Each row is a point on a landscape with many peaks, with its height.
From any point a climber steps to the highest of the 5 points nearest to it. It stops when none of these is higher. Distance is the straight distance between rows; heights are no part of it.
Sir: [ 41  24  50  51   5 -32  -3  25  -1  29   9  -5  -4   5   8   1 -11 -67
 -32  14   2  44  -6 -14  23 -11  21   2]  height 49.8
subim: [-67   1   1  17  15  19  -6 -31  -3   8 -24 -17  16 -20  14  -7 -41  31
  -6  -3  24 -37 -10  29 -38 -32 -29  54]  height 62.5
Rimis: [ 38   3  23  14   9  -5  16  20   1  -4  -2  -7 -19 -20  14  12   4 -33
 -14  17   3  16  19 -27  17   4   7 -29]  height 36.1
nasum: [ 16   7  18  17   4  13  25   6 -12 -17  -3  -7 -11  11   9   3  11 -15
  32  11   0   6   9   4  22 -11  -3  -9]  height 45.9
telab: [-38 -23 -39 -19 -14 -15 -13  23 -16   3  17 -24  31  20   4   2  11  23
  46  15   4 -32 -51 -18  -2  -4   9  45]  height 21.7
Fipub: [ 48  -2  37   9  -4 -15 -22  12  19  20  33 -10  10  -4  30 -14   5 -51
 -19  13 -33  59  34 -34  54  46  53 -17]  height 52.4
fator: [  3  86  36  16  24  17  46 -26  44  28 -26  32 -28 -29  16   0 -47 -19
 -62 -57 -15  36  11 -26 -14  -9  19 -45]  height 28.0
gilez: [ 53   0  44  43   8 -36  -4  25   4  38  39  -9   2 -37  -6 -13  23 -41
  -9  14 -20  36  -6 -18  26  14  21   9]  height 42.8
Rumeg: [ 24  90  32  15  19   1  29 -11  47  15 -28  25 -22 -26  12   9 -40 -34
 -51 -54 -17  33   7 -22 -15  11  10 -43]  height 35.0
pegu: [ 51  44  29   7  12 -18  -2 -12  61  -2  -7  13 -20   1  34  19  -7 -64
 -46  -8  -4  68  29 -11  35  40  20 -28]  height 38.7
tok: [-22   6   3   6  13  25  20 -31   9  -5  -5  -2 -20  16   8   6  -9   7
  24   2  24  -6  -1  11  19 -24 -25   6]  height 57.4
res: [-85  -6  11 -11   7  17   5 -31  -8   8  -2  -9  24   3  21 -13 -18  28
   0  14  26 -55 -13  10 -13 -32 -37  42]  height 61.4
fege: [-45 -64 -58 -46 -21  -6 -11  23 -52 -12   8   0   9  22 -43 -19  69  75
  59  48 -16 -46 -40  11  14  22 -23  47]  height 70.5
Boz: [-23 -50 -10 -39 -20  14 -41   1 -25  -3 -13 -32   9  39  -2  37  14  31
  33   4 -10  -4  -7  -8  41  20  15  -2]  height 28.8
livi: [ 51  24   5  -6   8  -9   0 -17   5 -10 -24  12 -25   1  20   0   2 -18
   0 -33  -8  20  47  -4   5 -20 -22 -31]  height 15.0
Zak: [-12 -76 -56  -6 -24 -29 -33  35 -34  17  13 -24  45  10 -32 -12  38  47
  41  35 -17 -31 -36  22  18  -2  10  21]  height 39.6
vupe: [ 35 -15  26   5 -11   8 -15   5  -3  15  21 -16  -7   5   1  -2  24 -23
 -20  31 -12  18  19 -24  37  33  45 -24]  height 41.9
tik: [ 47 -33  -3 -43 -21  19 -28  11 -11 -33   0  10 -23  34 -12 -11  12  17
   9 -21 -14  11  37 -24  46  41  41 -43]  height 30.3
foze: [ 50   0  23  36 -22  -9   3  29   9  60  40 -16   9 -32 -21  -7  18 -28
  -3  21 -32  47  14 -10  35  33  33 -11]  height 34.7
tet: [ 33  76  23   7   8   2  39 -15  31 -21 -20  34 -31 -23  32  15  -9   0
 -45 -59 -22   5  10 -34 -12  -1  13 -52]  height 13.7
Mita: [ 51   0  41  43   6 -29  -8  17  23  36  39  -9  16 -19 -11   7   6 -65
  -6   3  -7  50  -1   7  29  46  48  -7]  height 36.4
Ropek: [ 59  48  40 -30   5   5  15 -38  41 -28 -44  31 -38 -12  20 -18   7 -19
 -41 -54  -7  18  29 -31  -8  18  14 -48]  height 20.0
seba: [-16  53  24  71  16 -17  24 -14  13  31   0  26  24 -29  -7  -1 -33 -25
 -44  -8   6  27  19  27  -6 -64  24  17]  height 68.4
mot: [ 78 -33   9 -33 -16  32 -14  -6   6 -18   7   7 -16  27   6 -20  28 -29
   4  -6 -24  42  33 -30  33  56  33 -53]  height 31.8
bemi: [-68  -3  11  26   5  23  22 -18 -14   9   4  -4  14   2   3 -14 -33  -7
   1 -17  12 -13  12  32 -19 -43 -24  36]  height 63.3
Bar: [ 88  17  22 -16 -25  12   8  -2  48   9 -10  14   0  -4  18  10  15 -41
 -37 -16 -19  34  41 -30  20  69  58 -45]  height 51.7
vez: [-102   -1   -8    3   16    3   18  -10  -26   -6   -1  -17   15  -25
   22  -22  -11   60   11   26   33  -88  -14   28  -29  -38  -43   53]  height 63.7
Gem: [-68   0  -1   6   8  27  10 -35  17   9  -8  -7  12   3  17 -11 -29  19
  23   6  18 -30 -27  20  -3 -31 -50  43]  height 61.3
bugo: [ 27  -1  40  41  14   7  17 -14 -13   6  10   5 -18 -19  -3   3  -8 -22
   5  16   3   6  10   5  -4 -41  -7  -5]  height 47.9
gefik: [-30  11  15  35  17  17  25  -4 -12   6   4  -1  -5 -22 -11  -7 -55   9
 -17 -16  15   1  19  32 -33 -51 -23  35]  height 61.9
kupe: [-93 -18 -16 -39   3  -7   4 -21 -31 -10 -14  -9  30   4  24 -24  11  60
  25  41  14 -63  -4  20 -32 -14 -38  45]  height 58.8
zam: [  1  81  15  15  34  13  50  -5   6 -13 -18  21  -1 -36  20 -13 -38 -13
 -42 -33   9  40  17  -9 -21 -31 -18 -15]  height 27.7
nevuk: [ 42  57  16  14   4  -8  32 -19  52   8 -19  32 -24 -20  20  -3 -18 -34
 -46 -21   1  31  19  -6   2 -17   8 -27]  height 76.6
pifen: [-11 -58 -46  14 -12 -34 -43  29 -10   9  32 -47  47  -1 -41  13  15   9
  35  46  31  -6 -30  50   4 -16  13  34]  height 56.6
kav: [ 26  54   6  11  28   2  16  -4   2 -19 -21   2 -21 -25   6  -1  -7 -30
 -33  -5  -6  31  34  19  11 -19  -7 -12]  height 27.2
loneg: [-35 -43 -47 -21  -8 -27 -36  54 -12  23  28 -30  41   5 -19  -9  31  30
  28  39   0 -41 -27  29 -20 -10 -22  60]  height 42.2
Movev: [ 18  78   2   0  14  11  45 -20   6 -13 -14  11 -22 -43  17  -1 -34  -1
 -49 -49 -15  14  24 -14 -34 -27  -1 -17]  height 22.5
Nafe: [-110    4   -6  -15   26  -18  -20   27   -9   19   -8   -7   49  -17
   -6   -8  -45   54    0   22   13  -48  -43   38  -68  -50  -55   60]  height 62.0
dov: [ 89   8  30  41  -3 -23  -8  -8  23  12   5 -16  -1  -8  18  30 -15 -94
 -17 -20 -45  98  21  -4  45  77  56 -29]  height 63.8
dab: [ 23  82  35  38  20 -22  29  -9  32  -2 -11   3  -3 -19   2  19 -47 -59
 -53 -17  14  54 -10  18  15  -8  12 -10]  height 59.0
Mobo: [-33  -9  12  18  -3  -1  11  -4  -5  13   5   5  15   1 -42  13 -16   2
  34   0  21 -36 -26  23 -34 -33 -39  31]  height 59.1
gugu: [-27 -81 -74 -11 -21 -29 -53  29 -19  18  23 -20  21   7 -57  10  41  28
  44  32  -4  -7 -28  30  20 -15  22  25]  height 44.1
pib: [ 22 -34 -21  10 -18  -9 -33  -2 -29  -1  38 -10  18  -4 -22  11  10  18
  47  23   5 -21 -45   3  21  27  12  -1]  height 48.5
Nipit: [ 30 -25   8  11 -11  18 -37  -9 -50   0  17  -8 -16  34 -17   9  13   3
  32  16 -11   8  -7 -10  24  38  18 -13]  height 44.8
varin: [ 86  30  36 -26 -10   1  -8   0  69   3 -19  13 -11   5  19   5  -2 -41
 -42 -24 -18  55  34 -43   4  56  33 -49]  height 45.6
sota: [ 18 -32  -6   6 -38   3 -25  10 -22  16   0 -14  22  35 -22  20  26  13
  33   5  -5 -16 -21 -10  30  42  20   0]  height 41.7
rur: [ 11 -26  21  44  -1 -14  -6  46  -9  39  26   6  -6 -15 -34   9   7 -11
  -6  31  17  20 -23  -6 -24  -5   6   4]  height 64.3
let: [  0 -35  -1  26  -5   5   5 -24 -21  -2   2 -18  -6  16 -15  -2   1  -6
  24   2  18   5  -5  12  20 -30  -6 -16]  height 52.0
Nebi: [ 11  40 -14 -19  13  36  29 -21  -4 -21 -28  16 -30  -1  22   8 -11   0
  -7 -38  16  28  40   1 -11 -33 -28 -20]  height 37.1
kimu: [  5  50  31  56  16 -20   7   6  12  28  -5   6  18 -21   7 -14 -11 -65
 -22  -2  21  63   5  13   6 -27  20   8]  height 60.0
sur: [ 47  24   8 -28 -17   6  10 -12   7 -45 -19  22 -42  19  15  10  -4   8
 -15 -71 -11  -6  28 -19 -10  13   9 -32]  height 25.4
segam: [-55 -44 -44 -30  -5  -4   8  25 -39   2  49  -9  10  10 -20 -22  39  24
  32  33  -1 -71 -32  -5 -24  -2 -41  51]  height 34.2
gire: [-80   3 -11 -37  18  44  25 -60 -13 -26 -26 -11 -13   7  22   0 -14  44
  -2   8  17 -45   9   2  -5 -35 -44  43]  height 59.2
zaz: [-15 -33 -24 -34 -42 -30 -25  15 -31  16   5 -13  29  -5 -23 -12  37  43
  36  26  -2 -61 -33   1  -2  -9   2  40]  height 28.5
moz: [  9 -55 -18 -61 -34  38 -40  -6  12 -24 -13   2 -17  40   0  -2  19  12
  16   5 -35  -3 -16 -11  42  50  32 -25]  height 44.2
fisip: [-18  15  -2  12  26  18  30 -25  -7 -18  -5  -4 -23  -5   9   3  -3   8
   7 -18  12   5  28  -2  -6 -40 -35 -24]  height 52.1
dati: [ -3   4 -15 -30   6  29  -2 -18   7 -17 -10   5 -25  10   2  19  -7   7
  11 -11  -9 -14   9 -15  15 -22  -1   3]  height 49.9
rivi: [ 22  21  44  46  -3 -38  21  32   3  32  23  16  13 -19 -11  -4  -4 -50
 -19   6 -10   9   3   6   2 -26  17  -8]  height 51.1
befi: [-60 -28 -31 -31   5 -11  25  -7 -25  -7 -10  -6  18  25  29 -17  22  34
  35  40  -6 -63 -12 -10 -11 -13 -19  35]  height 55.3
nuvor: [ 85  -9   6 -44  -6  13   2   5   5 -32  -8  14 -25   5   4  -4   9 -16
 -37 -12 -23  12  55 -27  10  57  41 -46]  height 27.5
Lerer: [ 16   1  17  38 -12   0  -3   3 -18  26  30 -12  -5  -7 -10  13  13 -17
  17  11 -13  -2   8  -4   3 -15  -1  -8]  height 47.0
mag: [  1  58  20 -20  11  10  38 -18   9  -9 -19  17 -23 -13  32  -1 -20  10
 -18 -47  -6   4  20 -23 -27 -20   3 -40]  height 15.8
fid: [ 43 -49 -23   6 -22 -21 -52   2  -1  11  17  13  35  21 -49   4  26  25
  34  37   5  12 -34  23  10  45  25  16]  height 53.9
Fegu: [-66  -6  15  35  15  21  -1   2 -21  27  -5   4  22 -16 -28  -2 -59  11
 -14 -13  35 -14  -7  27 -66 -39 -31  17]  height 69.4
tez: [ 52  68  41  65   8 -39  22 -19  27  20   3   3  -3 -15 -12   8 -48 -90
 -38 -36  -4  77  13  23  35  -1  24 -24]  height 51.5
Buvod: [ -6 100  22  37  29   9  36  -9  31  27 -33  14 -34  -9   4   9 -69 -50
 -64 -39  14  32  -4   1 -11 -17  10 -27]  height 23.8
nanan: [ 51  77  11  11  13  -6  28 -20  30 -11 -23  16 -25 -22  18  -1 -10 -49
 -36 -38 -20  31  23  -9  -7   9 -12 -38]  height 29.5
sibaz: [ 26  20  34  52  -2 -20  10  30   8  21  11   8  11 -18 -16 -20 -11 -41
 -19  20   6  24 -13  12 -25 -17  -8   4]  height 55.7
Nava: [  9 -16 -17 -55 -15  16 -15 -20   6 -21 -26  29 -49  41  29  20  19  23
  16 -29 -17  -6  35 -29  40  18  -3  -6]  height 30.0
Sodut: [-81 -15   2   4   3  10   1   3 -17  21  -5  -4  40 -23   8   0 -17  41
  19   7  20 -47 -31  24 -51 -34 -39  37]  height 62.1
Dule: [  6 -30  -2  32 -20  -6 -21  10  -9   2  10  14  26   7 -21   1 -20  -1
  17  12  13 -10 -43  13 -13   0 -15  25]  height 54.3
Rog: [ 61  29   6 -19  11   4  22 -20  32 -36 -22  30 -44   4   3  -7   4 -13
 -21 -39  -3  -2  40 -41  -9  21  21 -64]  height 18.1
tis: [-25 -52 -29 -50 -26  -1 -26  -7 -35 -11  10 -25  22  17   6  14  55  52
  53  23 -12 -29 -22  -6  21  22  -4  -2]  height 27.9
godur: [-39 -75 -60 -39 -11 -17 -38  50 -17  15  18 -12  26  18 -55 -19  48  32
  43  37  -4 -47 -20  17  11  -2  -4  47]  height 30.5
nepe: [-47 -83 -35  16   7 -18 -45  72  -1   9  24 -50  35  -4 -27   3  22  33
  33  72  20 -10 -35  53 -39 -46 -12  74]  height 45.2
zopid: [-51  -7 -28 -60  -1  20  -9 -17  -2 -38 -26   5 -13  12  42  18  27  38
  29  23   1 -53  -3 -16  11  -6 -20  18]  height 54.8
mer: [ 44  -9  -1 -13 -21  19 -20   5 -26  -7   4  -9 -28  21  -4  -4  11   2
   0  12  -8  28  32 -30  24  36  25 -36]  height 35.2
davo: [-22 -63 -47   2  18 -36 -31  36 -11  16  32 -45  36  -2 -17   3   0   8
  34  35  26 -31 -54  29 -16 -27  -2  42]  height 53.4
mabo: [-25 -23 -23  12 -25   5 -24  25 -14   1  21 -10  46  -8 -30  20 -28  13
  11   7  24 -31 -53  37 -38 -14 -15  12]  height 54.0
Peket: [-17  22  13  44  16  19  37 -16  -1 -18   8   1  -9 -12   0  -4 -29 -21
 -39  -4  19  24  25  24 -23 -28  -9   3]  height 55.2
ritiz: [ 66  33  16 -24  -2  -1  14  -1  39 -32 -10  20 -26 -10  12  -8  15 -21
 -37 -51 -24  34  19 -34   3  49  38 -36]  height 33.8
zasu: [ 36 -42   4 -24 -22  20 -33  -3 -19 -18  -7 -11 -24  27  -1  -6  18   5
   5  11 -12  30  29 -26  37  61  25 -43]  height 34.4
vogi: [ 15 -57 -50  -9 -50 -24 -26  12 -15  13  26  -5  36   9 -26  -2  22  46
  48  20 -20  -1 -26  39  27  28  33 -21]  height 50.8
Dop: [ 32  26  50  55  36 -29  32  -7  11  -8  15  -9 -12  -9  15   1  -4 -39
  -8   9   1  38  16   0   4 -18  12 -13]  height 46.9
tid: [-42 -85 -64 -23 -11 -20 -33  48 -24  17  14 -25  26  11 -52   4  47  36
  36  80  16 -41 -29  34  10 -18  11  53]  height 33.6
gafe: [-45 -17  18  62  22   7  -5  12  -3  50   0   4  15 -22 -53 -23 -55 -17
  -4   7  26  -8 -24  35 -45 -39 -35  15]  height 59.9
miba: [-65 -53 -34 -63 -23  -5   7  23 -63 -13   2  -5   0   4  16 -13  44  65
  52  41 -15 -63 -39 -13   0   6 -31  20]  height 39.3
zunum: [-50 -28 -32  48  10  -6 -24  25   0   6  20 -25  32 -16 -41  28 -41   5
   0  -6  19   2 -41  63 -70 -45 -29  21]  height 48.4
Kap: [ 76  -6  21   1  -8   3  -1   2  30   7   6  12   4  -6  10  -6   7 -53
 -26   0 -29  56  40 -33  44  54  72 -36]  height 56.7
Taga: [-83 -10   8  27  22  18 -15  18  -7  35  -5  -8  32 -17 -13  -8 -58  23
  21  -1  12 -26 -15  42 -48 -34 -40  27]  height 64.7
ruk: [ 19  19  -4 -29   2  10  -6 -21  27 -35 -20  30 -38  24   9  10  15   9
   6 -71 -13  -1  42 -38  10 -11 -21 -17]  height 14.3
kiz: [-35 -92 -48   7 -28 -25 -58  54 -11  18  63 -47  27  15 -51  -2  19  15
  42  56  14 -17 -19  40  22 -33  28  33]  height 51.0
gan: [-70 -41 -31 -42  -5   7  10  21 -59  -9   8  13  -3  25  21 -22  40  66
  53  29  -3 -77 -25  -7  -7   8 -56  38]  height 46.8
zom: [-39 -61 -39 -74 -49  10 -18  21 -49 -13  -4   7  12  27 -12 -10  66  91
  61  37 -26 -23 -36  -9  15  23   5   9]  height 37.8
Sumuv: [ 26  66  26 -10  -9  32  43 -59  14  -7 -47  42 -44 -17  43  -7 -39  13
 -38 -72  -6   9  26 -16 -20   0  14 -48]  height 10.9
sus: [  3  66  23  49  35 -11  35 -23  11  25  -1  20   0 -20  -1  -3 -60 -39
 -56 -15   6  62  -4  30  -5 -32  14  21]  height 68.1
gifen: [ 13 -40 -13  17 -12 -37 -27  31  -8  -2  26 -12  23  11 -46  20 -18  -6
  25  26  17  10 -72  32 -30  -1  -9  14]  height 53.8
nazo: [ 65 -14  -1 -15  -3  26 -32  18  13 -14   4   0 -31  16  -4 -17  27 -17
 -24  16 -15  24  31  -8  24  31  23 -34]  height 35.1
feva: [ 59  53  35 -14  -5   2  21  -5  56 -21 -24  23 -24 -24  28  14  16 -23
 -48 -39 -38  33  28 -41  -4  17  28 -47]  height 29.7
Kadu: [-92  -4 -12 -16  18  27   6 -25 -14 -18 -22  -8   7  11  36 -10 -12  35
   2  43   8 -47  -7 -15 -22 -25 -43  30]  height 60.2
gen: [-31 -52 -62 -18 -35 -43 -33  44 -20   8  16 -20  53  -3 -33  13  19  35
  39  52  13 -30 -27  10  -3  -1  18  30]  height 46.2
liba: [-72 -30 -22 -39 -16  -1  10   7 -39 -21   2   0  -6  17  21 -21  42  47
  42  24  -1 -57 -11 -15   7 -11 -20  30]  height 48.9
volu: [ 54  39  47  35  15 -33  -8   4  34  18   6 -11   5  -9  17   9 -22 -79
  -6 -11 -20  83  14   6  25  31  34  -9]  height 41.5
Povo: [-38 -33 -11 -60 -18 -21 -11   6 -48 -11   0  -7  -9  31   6   6  59  33
  44  32 -28 -43 -16 -20  27  33   5  20]  height 31.9
febe: [ 79  20  26   7   5  -8  -4  -3  40   8  -1  14 -24   8  28  15 -18 -65
 -27 -13 -28  75  33 -19  45  65  44 -30]  height 50.9
Bude: [ 28 -58 -59  16 -13 -47 -41  29 -19  13  28 -30  48  -8 -37   8   8  31
  22  30  21  -4 -28  44  -8   4   7   5]  height 60.1
vemek: [-73 -15   2  24   6  -5 -18  -1  -8  21   6 -10  35 -21 -34 -15 -52  -2
  10   4  30 -28 -25  39 -48 -43 -49  39]  height 63.5
sefev: [ 63  68  30  50  17 -14  29 -26  33   6 -21  14   6  -5   0  26 -36 -71
 -47 -23   3  72   1   0  47  10  27 -22]  height 49.0
mugo: [ 67  11  33 -22  11  -5 -14   7  43  -7 -11  -5 -30   8   5  -9  19 -45
 -42 -24 -23  51  37 -22  36  53  42 -45]  height 46.7
Rez: [ 24  58  36   1  -9  26  40 -42  10 -21 -39  51 -41 -12  39  -3   1  -1
 -17 -65  -4   9  20 -38 -14  15  22 -69]  height 3.8
Niduf: [ 74   6  22 -51 -42   2   4  -1   8 -35 -16  31 -33  28   9 -24  28 -10
 -26 -35 -31  20  30 -37  -5  56  35 -57]  height 24.0
fepib: [-95 -31 -34 -27  -9   5  11   0 -40 -11   6  -8  29  -4  15 -37  -1  62
  10  30  16 -81 -18  18 -51 -10 -55  27]  height 56.3
zafi: [ 40 -44  24  -2   7  -3 -13  14 -17 -29  20 -11  -2 -11  -5   4  26 -10
  10  -4 -14  26  11 -21  21   1   2 -27]  height 27.0
Tefo: [ 55  -3   4 -21  -7  19 -30 -13  12 -24  -6   3 -39  26  -5   0  13  -4
  -4 -15   0  12  38 -36  18  21   9 -38]  height 36.7
karap: [ 80  41  41 -15  -8  13  24 -12  42 -21 -37  40 -20  18  39  -4  20 -21
 -38 -73 -10  21  31 -61  -6  54  39 -39]  height 25.8
bika: [-113  -30  -46  -20    7   30    6  -14  -69  -46    0   -9  -18    5
   30  -31   -2   74   30    2   55  -97   14   32  -23  -31  -55   44]  height 41.2
riru: [ 18  84  31  27  25 -26  21 -20  49   3 -10  20 -15 -14  10   7 -48 -53
 -51 -15  10  58  11  -2  12  -2  12 -20]  height 51.8
Kika: [-25  57  39  67  32  -5  25   7   0  31  17  27  32 -34  -9   1 -68 -31
 -58 -16  -3  17  -3  25 -33 -38  11  21]  height 76.8
lanu: [ 77   4  21   8   9 -22 -20  -1  42  13  23 -16   7 -16  18   5   0 -55
 -11   1   1  79  35 -18  66  70  74 -33]  height 65.1
mon: [-95 -41 -37  -2  -2 -18 -16  32   7  -4   3 -12  31  -9 -17 -21   5  57
  14  25   8 -80 -41  38 -61 -32 -77  51]  height 72.0
pazi: [  0 -35   0 -18 -21  -3   8  -5 -26 -15   7 -12  19  31  -2  24  19  16
  44  12  -1 -31 -16   8   9  21  -8  10]  height 40.6
seko: [-96 -22 -41   5  26 -16 -40  29  -7   7  11 -32  54 -33 -13  -1 -15  42
   0  29  21 -46 -25  49 -60 -35 -54  64]  height 63.4
biz: [ 42 -18  29   8 -30   4  -5  10 -22  22  31 -12  25   3 -43   1  37   1
  -2  29 -11  17 -15 -11  21  63  20 -20]  height 35.7
duvi: [-28 -68 -77 -41 -36 -22 -43  33 -39   0  11 -30   8   5 -42 -11  68  54
  41  63 -25 -37 -27  -8   7  16  -2  59]  height 34.0
kedu: [-51 -47 -18 -74  -5   2   3   8 -62 -12 -19   0 -11  34  42 -15  60  54
  28  14 -33 -46 -13 -20   2   8  -3  20]  height 38.9
gam: [ 41  44  37  45  23 -24   7  -8  47  12  -2 -11   6  -4   5  16 -11 -63
 -31 -23  16  43  18  -8  39  16   2 -12]  height 58.3
fofep: [ 26  51  41  61   8 -49  27 -14   9  33  21   0  -2   7  14  -4 -17 -69
 -28 -35  14  59 -10   8  18 -16  19   0]  height 54.2
lif: [-12   4 -16  53   6   4  -6  23  12  24  13  -5  24 -17 -48  12 -30 -18
   4  30   7   3 -40  20 -63 -29 -30  11]  height 50.7
Bivun: [-83 -25 -27  24  17 -22 -42  36   0   5  45 -34  66 -34  -6  -5 -25  38
  18  43  11 -35 -27  62 -63 -54 -28  55]  height 60.5
Dul: [ 36  74  24   3  28 -18  37  -9  24 -14 -15   3 -26  -1  23   4  -8 -40
 -44  -5  -4  36  22 -25   1  -1   6 -34]  height 27.8
Fof: [-93  -2  -2  16  25   3 -15   1  -1  36 -11  -8  53 -14  -8   6 -51  42
  -4  16  25 -53 -20  50 -62 -34 -59  42]  height 62.7
Bosod: [  1  54   9  12  41  33  43 -24  -2 -29 -20  25 -27 -26   0   2 -35   4
 -35 -37   3   5  21  10 -22 -25 -28  -7]  height 40.1
sor: [-66 -19  -7 -10  -5   9   4   5  -7  25   4  -4  32   8  16  -5   0  24
  26  27  12 -49 -37  19 -26 -15 -36  42]  height 58.9
Birot: [-43  -8 -30 -33   7  22   9 -14  25 -19 -37 -12 -14  31  31  -2  15  23
  12  27   1  -9   1 -13  22 -11 -16  17]  height 55.4
mudon: [ 44   5 -22 -31  -7  27 -20  10  25 -31 -27   9 -61  36   3   9  11  -9
  -8 -25 -13   8  26 -39  15  28   6 -18]  height 64.9
gef: [ -8  51 -31 -10   7  23  14 -29  24 -20 -10  30 -33   4  23   6 -27  11
  -8 -66   4   8  26  -9 -15 -40 -41  -9]  height 27.4
pir: [ 60  44  35  15   8 -15   2   9  45  14  -1 -17   4 -21  21   9   6 -50
 -19   3  -5  44  21  -8  44  28  22 -39]  height 39.0
setop: [-48  19 -17  -7  23  36   5 -44   3   2  -5   0 -20   4   5   7 -31  17
   6  -2  26   5  20   3  17 -39 -32  26]  height 59.5
befut: [ 38 -36   9  33  -7 -27 -10  35 -18  18  24   1  18 -26 -44  18  24   2
  17  28  13   6 -36  24 -17  22   7  -1]  height 58.4
Gisum: [ 57  45   2 -11 -16   9  -3 -11  27 -27 -18  22 -34   8  19  12  38 -22
 -21 -17  -4   7  39 -33  17  31  22 -39]  height 27.3
Pana: [  4 -26   4  22   2   8 -14 -26 -29   8  20  -7 -21  11   0  12  10   0
  46   7  10   3  -5 -12   8  -1  -2   3]  height 46.3
leb: [  6 -19 -16 -12   4  34 -12 -12  -7 -26 -22 -20 -33  39   5  28   8 -24
  14  -2   4   0  11 -23  27   1 -12  -6]  height 38.4
Vuvif: [ 20  73  48  13  18  46  60 -38  31  -5 -56  42 -37 -36  44  -6 -28 -24
 -60 -71   2  16  11 -45  -1 -20  30 -43]  height 20.3
ranib: [ 37 -19   9  24  -5   1  -9   3 -29  17  10   2   4   9 -30  15  16   0
  21   9  11  -4  -6  11  10   8   8 -10]  height 52.8
nivu: [ 31  52   5 -23  18  48  55 -46  18 -27 -23  54 -24 -16  49  -6 -39  26
 -23 -85  -4 -13  22 -26 -40 -29  -6 -20]  height 4.4
Dur: [ 38  26  17 -21   9   8  45 -20  14 -26 -26  21 -24   5  23  -9  -1  -9
 -26 -72  -7   3  45 -26 -26  17  -6 -49]  height 10.2
luzo: [ 30 -60 -15  11 -28 -31 -27  21 -11  10  27 -18  28  -1 -72   4  20  26
   8  30  12  -2 -38  32   8  33  20  -3]  height 57.2
kep: [ -2  35  19  34  26 -22  51  -4   2   6  14   9   1 -18   0 -13 -26 -30
 -42 -10  -8  20  14  15 -11 -37   3  18]  height 58.5
mib: [-20  35 -44 -46  34  45  24 -61  38  -5 -20  14 -36   6  16  13 -37  31
   3 -41   5 -21  15 -19  -5 -35 -47  13]  height 24.1
gos: [-40 -36 -12 -68  -2  14 -20  11  14 -20 -25   0 -15  30  33  -2  31  14
   8  15 -10 -31  -8 -26  32  18  -6 -22]  height 76.9
Ged: [ 25 -32  -4  24 -18  22 -12  -8 -36  -2  13 -15 -20  21  -9  14  24   2
  20   4   9  -6 -21 -11  21  18   9  -5]  height 46.0
nuri: [ 38  16   2 -18  10  15  -5   1   1 -20 -27  18 -33  14   2  -7  17  -5
  10 -29  10  -5  25 -19  18   2 -21 -24]  height 27.6
pokil: [-20 -21 -18 -56 -24  34 -17 -17 -15 -11  -9   1  -9  34  14   1  33  34
  34  32   2 -40   3 -15  19  -1   0  12]  height 48.6
siki: [-30 -30 -31 -41 -44  -8 -24   8 -27   7  34 -17  29  27 -20  -2  50  45
  38  13 -19 -13 -14  -3  25  49  36  -3]  height 36.2
Terom: [-93 -18 -14 -16  27  12  31 -27 -33 -29  -5   0  22  -3  20 -20  -2  43
   8  19  13 -94  -9  15 -38 -29 -43  49]  height 58.7

Where does a climber stop that starts at each point below?
karap: lanu
nasum: Fegu
godur: Bude
livi: Fegu
Povo: Fegu
let: Fegu
feva: lanu
mot: lanu

Call two points neighbours if one is among the 5 nearest of the other. Go from one point of each pair to the other, from neighbour to neighbour, staying as high as possible. Name the lowest point that can't be avoided.
rur / vez: sibaz
nevuk / rur: riru
Bude / rur: luzo
Fegu / mon: Fof
gos / Kika: Birot
